Each row is a point on a landscape with many valleys, with its height.
A ball rolls from a point to the lowest of its 2 nearest points, and stops where none of them is lower. Distance is the straight distance between rows; heights are no part of it.
(581) height 5.59: [102 107 109 114 164 127 110 130 145  86 164 141 137 160 116 126 140 156
 120 116 247 127 147 172 159]
(526) height 5.70: [113  90 125 113 169 129 133 143 151  98 156 110 142 183 121 120 155 144
 104 106 252 111 150 158 156]
(826) height 2.02: [125 102 114 130 107 145 128 110 134 105 134 127 111 166 128 128 120 102
 136 129 159 109 122 130 136]
(1972) height 1.43: [102 125 165 139 161 143 156 152 106 145 104  99 142 174 106 137 146 128
  64 100  82 121 118  93 138]
(473) height 6.96: [130 105 142 122 153  88  85 125 107 100 140 123 154 107  63  85 116 138
 146 117  66 114 133  72 121]
(746) height 2.51: [111 157 110 131  77 168 127 115 126 170 140 143 108 115 161 179  92 123
 133 159  51 161 113 111 102]
(180) height 6.76: [ 86  69 125 104 169 135 124 128 141 119 165  70 149 178 134 144 146 140
 100  95 182 149 156  87 146]
(2088) height 1.94: [164 129 103 114  93 115 126 134 122 143 114 132 127  70 174 121  83 125
 181 123 104 156 121 101 151]
(1414) height 2.60: [124 106 131  98 129 124 165 161 125 141 107  66 143 130 190 130 127 133
 142  90 146 177 131  74 178]
(556) height 6.87: [127 113 129 123 139 101  70 107 123 121 150 112 158  90  93 112 103 141
 153 134  70 128 149  83 104]
(1083) height 4.43: [115  89 149 123 168 118 124 158 110 113 119 100 149 136 100  96 129 140
 118  94 122 132 134  66 162]
(1679) height 5.04: [167 135 100 139 110 133 109 136 120 105 100 174 115 104  98  93  96 125
 180 140 110 109  94 120 157]
(1127) height 1.61: [108 104 157 133 163 128 150 141 119 111 111  97 125 198  88 107 168 101
  81 104 138  99 123 103 136]
(580) height 1.60: [114 136 103 125 106 165 130 127 136 148 136 129 123 104 176 163  78 141
 144 149 106 171 116  98 138]
(730) height 1.95: [171  95  99 102  83  86  96 103 137 109 135 105 122  94 164 100 108 123
 198 118 154 147 139  86 131]
(2049) height 2.30: [159 125 126 117  97 115 140 137 110 146  97 120 122  97 172 113 111 122
 158 104  93 158 122  78 155]
(1218) height 1.28: [165 135 143 125 110  87 149 109 133 114 110 133 116 117 128  92 191  99
 126 118 195  92 147 183  89]
(2234) height 3.83: [133 158 113 124  88 149 116 109 141 153 142 139 142  74 179 162  90 149
 151 161 120 150 131 167 107]
(250) height 5.47: [ 95 108 118 136 178 146 110 142 148 100 157 140 136 150 101 136 123 151
 120 130 201 119 128 156 161]
(2205) height 3.85: [127 176 144 114 126 126 127 171 113 180 134 145 142  75 120 147 101 156
 129 149  18 146 119 111 100]
(922) height 1.19: [175 107  89 105  61 113 138 105 142 105 122 118  99 130 179 103 143 107
 172 127 227 129 132 147 132]
(1543) height 7.60: [137 119 103 145 116 170 131 163  88 121  86 142 124 137  85 129  84 152
 149 130  82 144  80  52 174]
(1667) height 2.21: [121 146 100 133  56 166 133 109 115 170 117 131  97 143 168 177  87 123
 144 148  60 175 103  74 124]
(403) height 2.04: [106 138 125 119 131 147 150 143 140 149 145 111 153 100 198 163 125 159
 104 126 177 166 143 163 134]
(1379) height 7.05: [113 125 132 127 150 137 118 141 126 138 143 128 149 100 142 131 107 148
 120 119 125 147 131 125 142]
(1364) height 1.08: [104 146 108 147 123 210 160 169 110 136  97 154 103 167 111 157  99 136
 122 150 113 146  72 106 168]
(451) height 2.84: [140 118 141 116 190  79 105 156 135 110 137 144 173  79 111  88 134 175
 138 108 193 122 161 172 153]
(1942) height 1.44: [102 107 147 130 150 138 135 127 123 125 131 106 144 164 109 128 147 122
  86 106 116 130 140 111 131]
(195) height 6.09: [163 175 166 130 122  88 140 108 120 145 115 142 132  62 138 117 170 112
 125 133  96 107 158 180  62]
(2091) height 3.29: [146 137 141 122 179  78 106 154 131 114 127 137 163  54 110  83 128 159
 148 115 148 114 145 159 144]
(1289) height 5.18: [148 144 169 145 146 117 178 147 125 138  94 130 127 126 136 114 180  97
  95 110 145 103 129 177 130]
(2003) height 2.34: [130 119 118 103 171  72  78 141 146 101 159 135 167  71 111 103 116 181
 164 116 201 129 159 145 161]
(1976) height 4.08: [120 172 143 125 133 146 143 198  96 181 109 151 132  94 109 145  89 173
 118 149  37 164 103  99 121]
(2107) height 1.78: [ 94 169 162 144 144 151 139 137 114 159 142 145 125 135 120 150 139 132
  72 148  50 127 119 157  84]
(2033) height 2.13: [100 153 159 128 156 130 151 135 126 158 142 118 156 112 164 151 167 145
  61 120 136 133 154 183  89]
(2063) height 4.15: [106 164  90 128 104 169 112 115 158 154 150 147 130  78 173 180  74 167
 153 163 131 168 127 149 116]
(274) height 4.06: [ 99 120  89 119 147 156 105 127 157 108 153 150 126 113 140 154  94 166
 160 134 241 155 131 146 176]
(811) height 6.63: [126  83 127 112 129  86  76  98 125 104 170 104 149 117 105 101 135 126
 141 119 140 124 166 101  92]
(1804) height 5.78: [127  84 141 109 163 119 153 144 160 109 143  97 119 209 110 101 173 118
 107 101 238  92 137 138 157]
(935) height 1.76: [118 128 136 136 106 161 179 113 145 133 102  99 104 225 148 162 164  72
  82 119 159 106 115 147 140]
(96) height 4.09: [128 195 152 122 102 130 161 126 120 178 140 129 134  88 184 165 152 140
  83 151 111 133 150 208  65]
(1240) height 5.48: [142 176 177 143 141 111 184 131 110 159  95 150 122 111 147 124 193 107
  80 116 106 107 136 176  98]
(863) height 2.00: [147 121 163 130 124  86 161 109 128 128  96 106 102 159 125 106 192  75
  98  97 138  98 146 126 106]
(270) height 0.83: [ 93 117 128 147 171 181 145 178 108 117 107 131 134 165  78 137 114 146
  90 127 106 130  93  86 169]
(950) height 4.91: [153 171  88 133  85 150 119 147 141 160 116 168 119  70 149 142  69 148
 189 164  82 147  98 134 142]
(2200) height 4.47: [112  73 136 126 150 114 117 141 109 101 129  86 128 172  89  98 133 125
 119 101 109 118 124  44 148]
(341) height 4.86: [163  97  88 144  93 127  99 106 118  99 121 132  91 150  86  96 109  96
 172 137 111 105  95  79 145]
(1702) height 4.79: [104 134 162 152 192 158 160 167 119 106 113 150 142 173  87 116 159 129
  75 123 132  97 104 167 155]
(1601) height 0.95: [108 140 131 148 134 191 160 172  97 136  83 138 117 173  92 143 113 135
  93 137  92 129  81  93 172]
(1252) height 6.43: [149 147 153 120 132  90 108  92 131 127 136 127 153  79 131 113 160 132
 124 124 127 107 168 174  70]
(1348) height 2.20: [ 95 187 144 131 130 150 132 135 128 166 164 151 129 120 125 176 119 146
  82 177  49 134 126 177  68]
(1487) height 4.17: [167 136 146 135  90  97 168 116 114 148  78 112  98 139 157 115 161  81
 124  93 115 122 128 107 136]
(2093) height 2.32: [ 96 126 135 117 169 145 165 180 127 163 134  87 160 107 194 160 134 170
  71 101 161 180 136 127 155]
(2242) height 3.11: [135  89 132 111 102 101 123 104 122 123 131  83 132 124 169 120 122 116
 139 103 119 154 152  78 127]
(1276) height 6.52: [125  82 135  98 159  84  87 108 139 104 170  95 160 130 112  95 150 151
 126 102 189 130 174 116 105]
(891) height 5.16: [139 120 110 138 139 144 117 153 128 113 118 164 124  95 110 105  94 146
 170 142 133 128  99 122 176]
(1994) height 3.53: [131  74 116 122 102 100  83  75 128  80 175 110 108 176  86  98 143  98
 139 141 148 101 143  95  86]
(1275) height 5.82: [131  80 139 104 130 111 143 123 150 107 130  77 114 201 125  99 174 101
 120 104 200 104 140 103 143]
(1455) height 3.93: [171 116 149 124  92  60 152  92 118 128  86 100  95 134 145 102 179  71
 137  89 122 121 145  75 109]
(1589) height 3.56: [127 158 140 117 115 116 122 133 121 170 135 135 146  72 139 133 101 148
 135 144  37 150 141 107  97]
(1272) height 5.85: [119  85 124 116 121 128 153 137 155 105 119  77 110 225 126 115 156  93
 117 103 191 102 117  90 165]
(227) height 4.70: [155  86 106 127  65 116 119  70 124 106 137 104  81 181 137 116 133  69
 150 120 136 119 122  88 114]
(587) height 1.99: [121 124 101 129  77 161 138 106 125 143 122 122 104 145 171 162  96 115
 152 137  86 168 106  69 145]
(886) height 3.16: [176 207 137 137 110 119 146 122 134 146 109 178 124  63 145 126 149 130
 149 166 109  94 123 229  91]
(656) height 7.29: [103 126 130 136 198 113  73 119 138  90 166 163 160 135  68 121 134 158
 122 140 168 104 134 176 129]
(1620) height 4.48: [141 162 105 148 102 194 176 165 119 148  86 166  94 141 148 145 104 117
 127 142 132 138  71 156 185]
(287) height 7.10: [111 115 119 132 132 116  67  73 146  86 176 141 151 131  91 131 127 135
 143 152 142 107 160 169  73]
(17) height 3.89: [183 175 137 147 109 118 169 139 118 143  85 166 107  93 140 107 153  99
 146 124 129 100 100 186 133]
(1198) height 3.65: [ 99  86  86 104 131 148  93 105 155  85 178 117 119 157 128 140 117 147
 164 129 236 152 148 120 142]
(737) height 6.95: [ 80  96 125 121 134 158 139 128 136 139 143  70 139 159 169 168 121 136
 107 111 129 174 140  69 144]
(591) height 1.45: [113 128 137 145 116 174 160 134 120 136  96 124 107 200 123 150 139  98
  94 129 108 118 101 101 148]
(940) height 7.17: [ 95 102 137 126 179 133  93 139 118 129 152 116 164 119 109 131 109 157
 112 119 109 152 142  93 134]
(1917) height 5.87: [114  80 111 114 127 158 160 151 147 104 116  78 111 216 124 134 139 106
 138 115 180 115 109  76 196]
(1993) height 1.79: [159 120 101 129  74 143 132 106 134 120 116 134  98 152 157 127 119  93
 159 126 155 123 112 137 137]
(1305) height 4.49: [151 135 124 150 104 147 158 133 117 131  78 150 102 159 128 109 128  94
 128 117 115 112  92 120 160]
(1854) height 3.64: [146  75 141 118 112  73 119 104 113 107 134  89 100 169  93  84 164  82
 131 108 128  96 138  63 110]
(157) height 4.44: [111 169  83 123  78 182 119 123 152 172 148 148 110  80 164 192  63 157
 162 193  80 168 111 127 108]
(1845) height 6.07: [110 106 142 115 171 106 125 133 128 141 155  92 178 103 158 128 148 163
 100  95 179 154 175 148 116]
(837) height 7.51: [128 125 121 147  93 159 117 126  83 131 100 129 114 149  88 146 102 126
 143 135  34 137 101  54 136]
(1682) height 3.69: [111 172 172 135 208 121 154 184 126 156 136 136 163  89 136 132 163 170
  69 125 120 123 129 201 121]
(994) height 2.80: [ 96 158 118 141  96 172 122 110 134 154 151 140 121 121 153 184  94 123
 108 171  77 150 127 138  86]
(1362) height 5.90: [108 134  99 115 168  95  55 119 166 132 156 132 177  62 103 137  73 192
 167 162 109 143 167 143 128]
(1855) height 3.20: [104 169 136 125  89 158 141 103 126 172 149 130 118 124 186 198 120 122
  87 156  91 149 138 162  76]
(2167) height 0.64: [ 68 120 127 146 174 189 146 178 120 130 123 128 137 159 113 160 106 163
  80 126 127 157 100 104 162]
(516) height 4.40: [111 159 164 142 214 127 142 177 123 125 129 167 162 104 104 123 144 173
  94 129 125 125 111 187 149]
(1390) height 3.84: [ 93 108  75 117 130 149  82  99 162  87 169 144 118 137 131 161 103 159
 166 144 252 144 138 149 147]
(2141) height 2.92: [ 78 123 142 118 166 155 165 179 131 162 133  88 155 144 175 172 136 159
  57 110 132 171 134 110 146]
(2140) height 5.25: [117 119 104 135 151 162 123 166 123 106 106 153 128 116 113 121  86 154
 153 125 141 149  94  95 188]
(1419) height 3.70: [152 152 150 128 180  92 121 176 118 129 117 148 171  51 112  93 123 173
 138 114 112 121 128 165 151]
(303) height 4.52: [106 145  89 126 138 162 134 156 157 128 128 156 127  74 169 161  74 173
 158 144 183 168 105 137 183]
(776) height 7.21: [102 114 116 131 165 120  64  98 146  85 176 154 142 146  67 125 125 149
 138 143 166  99 143 168 106]
(871) height 4.36: [159 146 112 142  89 162 177 148 124 143  80 146  99 149 158 139 117  99
 137 128 137 122  85 150 175]
(628) height 4.74: [145 169 101 134  88 178 144 155 122 156 110 161 106  94 148 152  71 141
 153 159  78 156  82 119 144]
(203) height 4.37: [163 149 153 150 106 115 177 132 117 134  63 141  93 155 125 106 168  80
 113 116 113  98 103 134 146]
(1222) height 2.42: [151  89 121 135 133 115 123 122 138  77 133 159  99 171  80  84 154  94
 141 129 189  80 103 160 137]
(1398) height 3.19: [146 160 140 121  99 114 138 122 107 169 109 132 130  86 155 128 117 124
 140 125  56 144 135 114 112]
(322) height 6.36: [114  96 125  96 149 103 111 111 142 124 161  90 156 130 160 119 154 149
 118  93 199 142 184 140 113]
(356) height 5.32: [108  97 107 130 170 157 131 172 129 101 128 132 133 144 107 126  96 153
 143 116 182 140 109  99 195]
(1537) height 1.09: [122 119  96 127  84 158 108  94 132 135 147 127 119 124 165 162  94 121
 156 147 125 152 135 119 119]
(1110) height 1.91: [174 164 138 133 121  91 145 117 131 110 101 154 121  86 132  99 188 102
 136 130 181  85 148 224  84]
(804) height 2.78: [130 172 132 129  81 151 140 134 108 176 120 153 109 108 148 157 105 122
 129 151  42 142 116 122 104]
(2245) height 1.20: [138  95 136 107 141  97 128 134 137 103 140 115 132 136 123  87 164 126
 126 107 215 113 154 152 127]
(550) height 1.26: [104 128 116 139  99 189 152 141 119 140 105 124 105 171 146 165 107 118
 116 137 109 147  95  95 161]
(2064) height 4.26: [118 160 140 136 143 164 149 183 104 149 105 158 137 113 102 140 102 159
 108 139  72 143  98 117 141]
(1049) height 6.37: [130 157 101 136 170  99  60  95 169  92 150 165 153  94  61 130  88 170
 174 190 112  96 137 199 116]
(1989) height 4.01: [137 108 166 111 170  73 144 141 120 147 121  90 165  89 143  96 156 137
 109  80 128 137 160 105 130]
(485) height 1.17: [ 82 103 145 130 135 153 125 102 114 128 153  89 134 184 133 156 134 116
  82 118 113 133 144  98 114]
(933) height 5.96: [106  95 117 141 155 146 100 125 124  85 150 139 123 164  69 116 118 122
 125 134 146 110 114 111 153]
(2059) height 6.68: [ 82  69 123 106 191 129 109 133 151  98 187  97 150 187 101 128 154 148
 102 100 214 135 160 107 146]
(144) height 3.50: [114  77  90 103 105 139  92  88 155  96 170  97 111 170 144 131 124 129
 161 134 211 143 154 102 121]
(669) height 2.70: [ 91 191 130 113 126 148 119 143 148 175 172 142 140  83 145 188  97 169
  99 182  72 153 135 169  68]
(2219) height 3.08: [109 180 122 109 108 141 119 137 139 187 160 131 137  67 160 175  92 156
 120 175  58 160 142 145  82]
(1990) height 1.21: [ 81 140 159 133 157 174 159 176 109 148 121 117 139 167 111 154 128 141
  54 130  71 139 109 104 128]
(215) height 5.69: [122 141  96 115 167  94  63 146 165 131 142 141 162  44 100 126  62 198
 179 149 120 146 135 122 157]
(1850) height 2.31: [133  96 130 130 120 109 121  95 136  84 137 128  97 182  87  92 176  83
 121 128 189  79 139 155  98]
(1386) height 3.33: [127  82 101 105  87 139 123  85 145 112 152  78 110 171 168 138 129 102
 149 113 179 146 151 100 119]
(150) height 5.79: [150 186 178 137 148  91 152 123 114 159 104 148 127  81 129 127 194 107
 101 132  74 111 149 173  63]
(535) height 4.60: [122  94 112 146  98 150 140 107 119 103 114  92  88 225  93 127 138  78
 118 117 121  94 101  70 150]
(1636) height 5.31: [167 151  97 136 128 118  87 142 143 131 110 171 135  69  95 105  71 156
 200 156  72 120 106 128 157]
(89) height 3.38: [ 83 137 163 129 181 150 163 164 125 164 137 106 153 142 148 154 149 150
  40 115 113 148 127 144 124]
(1691) height 4.28: [118 107 165 122 177 102 140 172 112 138 114  90 170 102 138 103 135 147
 109  84 110 150 145  77 147]
(2015) height 2.52: [145 116 114 151 130 136 113 126 126  83 125 164 104 164  75  99 125 105
 149 138 157  88  89 158 140]
(1934) height 3.68: [146 118 160 112 172  77 123 147 128 121 126 118 170  72 130  75 142 148
 131  90 142 120 152 125 130]
(1534) height 3.58: [151 111 134 131  77 104 125  84 110 124 114 110  99 154 133 128 137  86
 136 111  78 127 140  77 113]
(1087) height 0.89: [158 113 144 110 126  79 139 123 134  98 119 120 122 131 119  79 191 105
 127 106 220  99 157 163 101]
(1828) height 1.57: [132 127 145 147 104 140 170 116 128 131  87 117  99 214 125 141 159  80
  99 116 121 101 108 112 146]
(453) height 6.16: [123 141 111 126 160  94  56 101 166 116 151 152 164  87  79 121  91 161
 173 169  93 111 157 165 110]
(733) height 4.66: [131 207 136 121  76 138 153 145 119 197 140 160  99  98 159 179 111 121
 116 169  44 145 121 163  73]
(1126) height 6.03: [123 111 122 140 189 107  72 142 131  68 146 164 143 133  40  92 108 157
 165 138 145  97 105 134 172]
(1274) height 4.61: [131 160 102 137 111 185 152 163 129 142 103 177 108 110 140 144  88 137
 148 156 112 141  86 134 173]
(1941) height 1.96: [141 102 120 114 151  87  91 136 140  99 152 132 156 101 113  91 116 149
 165 123 178 132 139 122 147]
(625) height 2.29: [152 128 159 140 116  85 141  92 118 116 105 128 107 137 110 100 183  72
 121 105 117  94 146 130  85]
(245) height 3.78: [155 134 131 151  71 130 151  89 105 136  90 131  86 185 131 135 140  76
 126 119  72 121 119  88 121]
(2225) height 1.97: [162 100 106 105 111 114 125 129 142 121 131 112 128  96 177 111 121 130
 170 113 190 146 143 128 163]
(1385) height 1.77: [118 114 166 136 140 112 166 126 136 131  98 104 118 194 119 119 194  80
  78 101 147  86 134 131 120]
(1017) height 5.03: [144 135 113 113 155 102 108 172 140 131 127 142 156  45 148 113  80 184
 180 122 155 148 130 131 186]
(1524) height 2.50: [155 136 112 109  64 111 112  96 126 154 131 115 128  74 188 144  92 128
 177 129  84 165 140  97 114]
(1439) height 2.53: [168 189 141 144 110 112 149 104 128 128 103 169 121  83 136 119 180 112
 133 146 153  90 137 235  76]
(717) height 2.77: [161 132 140 136 116  80 109  84 128 108 122 144 111 112  98  95 171  86
 144 129 105  87 142 151  62]
(1775) height 4.77: [153  64 103 110  74  95 119  93 129  94 135  96  79 181 125  91 137  83
 171 121 161 117 126  67 129]
(94) height 0.61: [143 137  95 139  79 162 121 104 130 139 123 148 106 130 151 147  97 104
 151 149 109 134 115 132 122]
(1998) height 7.55: [134 135 122 135 100 150 138 141  98 135  97 129 118 137 118 132 102 125
 138 127  65 151 102  61 151]
(1470) height 3.47: [130 174 115 120  94 135 101 108 149 168 154 143 134  71 141 167  79 154
 147 178  54 144 146 155  74]
(1651) height 5.89: [118  84 106 139 129 162 141 146 130  91 110 115 103 205  93 122 119 109
 134 125 166 112  90  85 188]
(819) height 4.59: [143 181 166 155 161 143 165 177  98 134  83 185 125 125  81 116 155 127
 113 140  61 100  84 164 124]
(2179) height 5.09: [154 172  75 133 100 147  92 136 149 153 123 171 125  72 110 136  55 158
 197 179  62 128 104 139 134]
(697) height 7.02: [ 97  97 122 130 128 155 134 121 112 132 130  75 127 167 142 158 111 130
 113 106  96 167 126  43 151]
(291) height 3.04: [140 149  96 118  81 129  91  96 138 162 140 129 132  68 157 159  71 143
 172 162  65 152 144 118  96]
(1008) height 4.30: [ 94 137  89 125 165 162 118 164 154 108 132 165 134  95 133 149  78 176
 164 136 216 158 103 142 206]
(896) height 2.18: [131  95 120 134 104 135 124  86 136  95 148 124 103 196 112 118 151  91
 120 125 185  97 130 140 111]
(1627) height 7.18: [157 144 162 141 106  93 137 107 110 144  91 136 111 118 112 114 156  93
 123 107  51 119 135  94  99]
(1088) height 3.34: [122 101 147 117 102 101 125  88 111 139 133  83 131 146 146 137 141 110
 115 100  92 141 158  76 110]
(1387) height 7.01: [139 100 159 130 153  84 119 136  95 114 106 120 141 112  74  74 153 120
 128  98  75 107 128  77 120]
(309) height 3.15: [147 123 129 133 115  93  78  78 134  94 145 138 127 116  85 100 141 101
 152 142 104  89 142 139  68]
(1492) height 4.51: [141 183 148 140  77 144 175 122 122 176 120 146  99 121 180 163 138 100
 107 148  93 133 126 172  92]
(905) height 2.89: [105 153 177 128 183 124 164 165 120 161 137 119 152 115 139 133 169 144
  58 115 121 126 138 177 111]
(1160) height 1.58: [173 102  90 101  74  94 119 110 142 110 133 112 121  93 181 102 113 123
 193 119 208 144 146 130 137]
(589) height 7.08: [134 123 171 141 131  83 123 116  93 130  96 118 129 127  85  99 161 100
 114 101  44 113 136  59  96]
(1907) height 1.03: [ 97 136 121 124 168 150 144 169 142 152 147 121 155  85 183 162 115 183
 100 124 185 175 134 155 155]
(2134) height 0.02: [163 143 108 134  82 125 114  97 133 141 124 148 113  98 149 134 104 106
 160 137  99 130 122 140 104]
(2180) height 4.53: [119  94 128 135 122 141 106 116 103 103 128 110 120 162  84 115 120 118
 125 118  94 120 110  54 135]
(976) height 5.39: [ 91 102 104 127 181 157 124 147 144  92 150 141 125 166  96 128 110 148
 127 120 207 130 118 118 186]
(699) height 4.04: [140 166 139 150  71 139 152  91 105 159 111 142  88 161 140 165 143  84
 107 131  54 127 118 113  93]
(1605) height 2.38: [126 120 134 122  98 132 167 111 135 141 117  94 125 169 180 151 158 106
  98 115 162 140 149 143 117]
(537) height 5.92: [ 97  97 110 149 141 175 126 128 120 106 128 119 114 180  93 137 107 114
 123 128 142 121 105  91 159]
(991) height 6.74: [114 107 131 124 139 109  78  93 133 121 161 121 163 109 112 128 111 139
 134 127 117 128 160 111  96]
(1097) height 4.63: [133  88 109 138  76 136 129  91 116 108 128  99  80 206 115 126 133  76
 139 127 126 119 109  73 139]
(1343) height 4.69: [113 139 156 153 199 146 144 179 109 115 108 172 152 142  81 104 134 147
  99 132 129 111  99 165 160]
(1489) height 5.49: [133 140 101 128 138 110  70 131 149 119 133 152 151  63  89 118  69 166
 186 162  81 125 125 119 145]
(859) height 5.68: [124 130 158 121 187  99 131 149 128 135 148 117 171 100 139 114 162 161
  85  96 171 124 160 167 119]
(1505) height 2.88: [134 108 141 104 118  99 137 137 117 148 113  83 141 101 184 117 128 125
 139  92 114 166 150  75 149]
(989) height 6.72: [138 145 139 129 153  78  77  91 142 112 149 136 165  85  96 110 144 146
 135 138 123 101 179 184  57]
(1742) height 1.50: [169 110 103 125  85 136 142 106 145 109 117 130 102 141 158 117 131 107
 159 126 200 114 125 165 142]
(1635) height 4.29: [124 174 135 144  76 164 178 119 116 172 114 146  89 154 162 171 132  97
  90 151  73 136 108 150 107]
(107) height 6.70: [132 141 141 125 123 107 124 111 133 140 144 126 155  90 157 130 144 134
 117 129 144 132 156 174  95]
(294) height 5.99: [126 107 132 135 165 126  96 140 121  85 133 150 130 135  63  90 120 139
 142 123 130 104 108 116 154]
(2164) height 5.01: [137 118 153 123 160 118 167 151 129 123 104 120 134 139 126 103 170 105
  98  99 167 104 127 156 144]
(1091) height 0.74: [ 76 121 128 137 155 174 131 133 134 134 145 123 137 170 136 171 121 134
  71 131 141 142 127 138 126]
(621) height 4.87: [119 122 165 152 174 130 157 147 125 105 108 143 126 172  88  97 175 110
  88 110 154  85 112 167 139]
(828) height 6.60: [118  62 136  94 171  94 107 130 150 101 180  88 148 166 106  93 162 151
 115 101 213 128 168 113 126]
(1092) height 0.86: [173 129  88 123  79  99  84  94 143 121 130 143 127  82 141 123  90 121
 196 143 113 121 128 122 107]
(708) height 4.12: [147 177 154 139 179 106 142 172 118 132 113 174 155  64 105 100 139 153
 133 134  97 109 115 186 131]
(627) height 4.81: [158  79  99 132  92 107  97 103 114  90 136 119  80 173  85  84 135  86
 169 142 142  97 101  70 132]
(24) height 6.94: [112 139 136 127 144 102  77  81 142 108 167 134 160 118  94 131 142 146
 120 149 132 100 172 184  47]
(586) height 3.07: [120 101 107 106  83 139 127  93 142 121 155  90 124 142 193 151 126 126
 142 119 193 161 156 131 113]
(983) height 4.18: [179 166 123 148  94 142 179 157 118 150  66 160 100 112 161 111 133 100
 145 123 135 118  90 162 169]
(1509) height 3.39: [142  98 111 138 113  95  64  65 127  80 167 131 110 147  59  96 139  95
 154 146 112  79 129 120  70]
(605) height 4.50: [147 177 164 144 164 127 143 149 109 125 102 180 130 102  86 100 154 122
 128 144  81  96 104 181 120]
(171) height 3.60: [136  60 128 115 118  79  92  96 123  85 161  99 105 172  74  70 159 100
 149 125 145  99 136  68 113]
(1957) height 7.28: [101 118 144 131 188 116  97 136 128 106 159 142 169 118  91 120 125 156
 111 122 126 125 143 145 127]
(1068) height 4.76: [140 146  93 123 130 131 117 160 149 139 123 156 143  55 161 141  70 166
 188 137 156 162 112 130 184]
(1859) height 3.45: [141 168 130 117  91 127 137 120 134 172 135 132 137  67 189 156 113 143
 132 147 106 150 141 157 100]
(216) height 4.56: [112  94 123 144 112 149 142 119 110 107 104  88 116 199 105 135 125 104
 116 119  97 125 106  51 156]
(523) height 0.41: [ 63 109 120 139 177 195 149 154 143 128 136 113 137 180 118 161 122 150
  77 128 154 142 113 110 157]
(677) height 3.75: [164  87 140 112  95  66 126  98 127 114 121  99 100 141 133  88 169  85
 142  97 153 113 150  87 105]
(1283) height 6.08: [126 139 114 145 184 116  84 142 140  83 137 182 138 120  58  99 103 151
 165 156 150  95 105 167 167]
(26) height 3.59: [108 167 147 121  95 145 153 100 124 171 144 120 123 129 187 180 150 124
  70 145 117 142 154 191  67]
(1787) height 4.42: [131 166 153 145 155 147 163 186  98 145  91 161 131 115 103 122 136 144
 104 137  71 124 101 142 139]
(1433) height 1.24: [ 96 130 138 137 141 157 153 122 131 140 140 116 134 154 153 151 151 120
  71 122 145 128 141 171 111]
(1803) height 7.33: [150 156 144 150  95 110 117  90  96 147 108 147 110 132  98 131 138  98
 135 129  13 117 126  93  85]
(1658) height 6.93: [143 127 132 123 125 125 131 129 125 139 123 125 134 101 155 122 127 132
 130 118 126 140 132 136 131]
(1316) height 4.93: [158 117 112 144 104 128 113 123 117 110 114 146 103 134  99 107 116 101
 161 129 103 104  96 113 137]
(542) height 2.33: [132  96 118 106 124 127 151 153 135 123 118  98 131 115 179 116 112 124
 155 107 177 158 130  98 172]
(728) height 1.55: [147 110 114 109 132 102 116 122 144  99 146 136 137 117 133 100 132 140
 154 124 215 117 148 165 138]
(288) height 5.29: [121 124 164 130 182 106 171 161 126 141 118 103 158 121 150 107 174 135
  75  84 171 127 153 152 137]
(278) height 3.57: [180 188 134 143 105 122 154 127 123 156 100 169 106  77 145 119 149 107
 146 140 103 105 113 197  99]
(1657) height 1.52: [159 116  90 118  90 120 102 112 144 126 128 126 130  81 164 125  86 131
 192 126 135 155 128 100 145]
(370) height 4.45: [136 207 144 122  85 134 162 130 120 193 140 143 109  83 177 172 135 129
  95 166  74 140 130 189  64]
(812) height 6.17: [117 148 121 144 189 116  72 121 148  76 149 176 149 120  50 116 114 160
 161 172 117  91 117 180 131]
(1432) height 2.73: [120 114 119 111  83 135 151  93 132 139 134  87 118 145 206 163 142 111
 117 115 163 155 160 133 110]
(2127) height 7.44: [134 144 135 151 101 139 113 103  86 133 113 147 113 147  78 129 116 116
 132 141  16 112 108  89 103]
(967) height 2.79: [133 151 126 117 104 142 160 131 123 159 135 126 138  90 202 159 123 131
 119 131 160 153 141 173 122]
(1479) height 2.01: [115 140 150 134  98 149 194 108 145 152 103  88 117 193 178 166 177  88
  68 117 156 120 133 164 119]
(193) height 1.47: [ 97 158 168 141 146 165 155 156 102 161 119 140 121 154 108 161 132 129
  60 140  52 133 119 126 103]
(822) height 6.85: [ 94  84 137 108 154 130 138 126 138 142 145  59 153 170 167 146 139 141
  93  90 148 160 158  84 137]

For each start below, name the point where the ball stops.
(1479) | (523)
(2015) | (922)
(812) | (1087)
(819) | (746)
(1455) | (523)
(250) | (1087)
(303) | (523)
(2180) | (1087)
(1362) | (1087)

Call two points neighbours if one is among the 2 nearest of the other. Go from one point of each pair to the other, from neighbour to neighbour, staying as low as possible. Name the highest point that can't be avoided.
(1657) and (1907) | (1470)
(1087) and (746) | (1305)
(523) and (1907) | (89)
(922) and (1657) | (730)
(1990) and (523) | (1942)
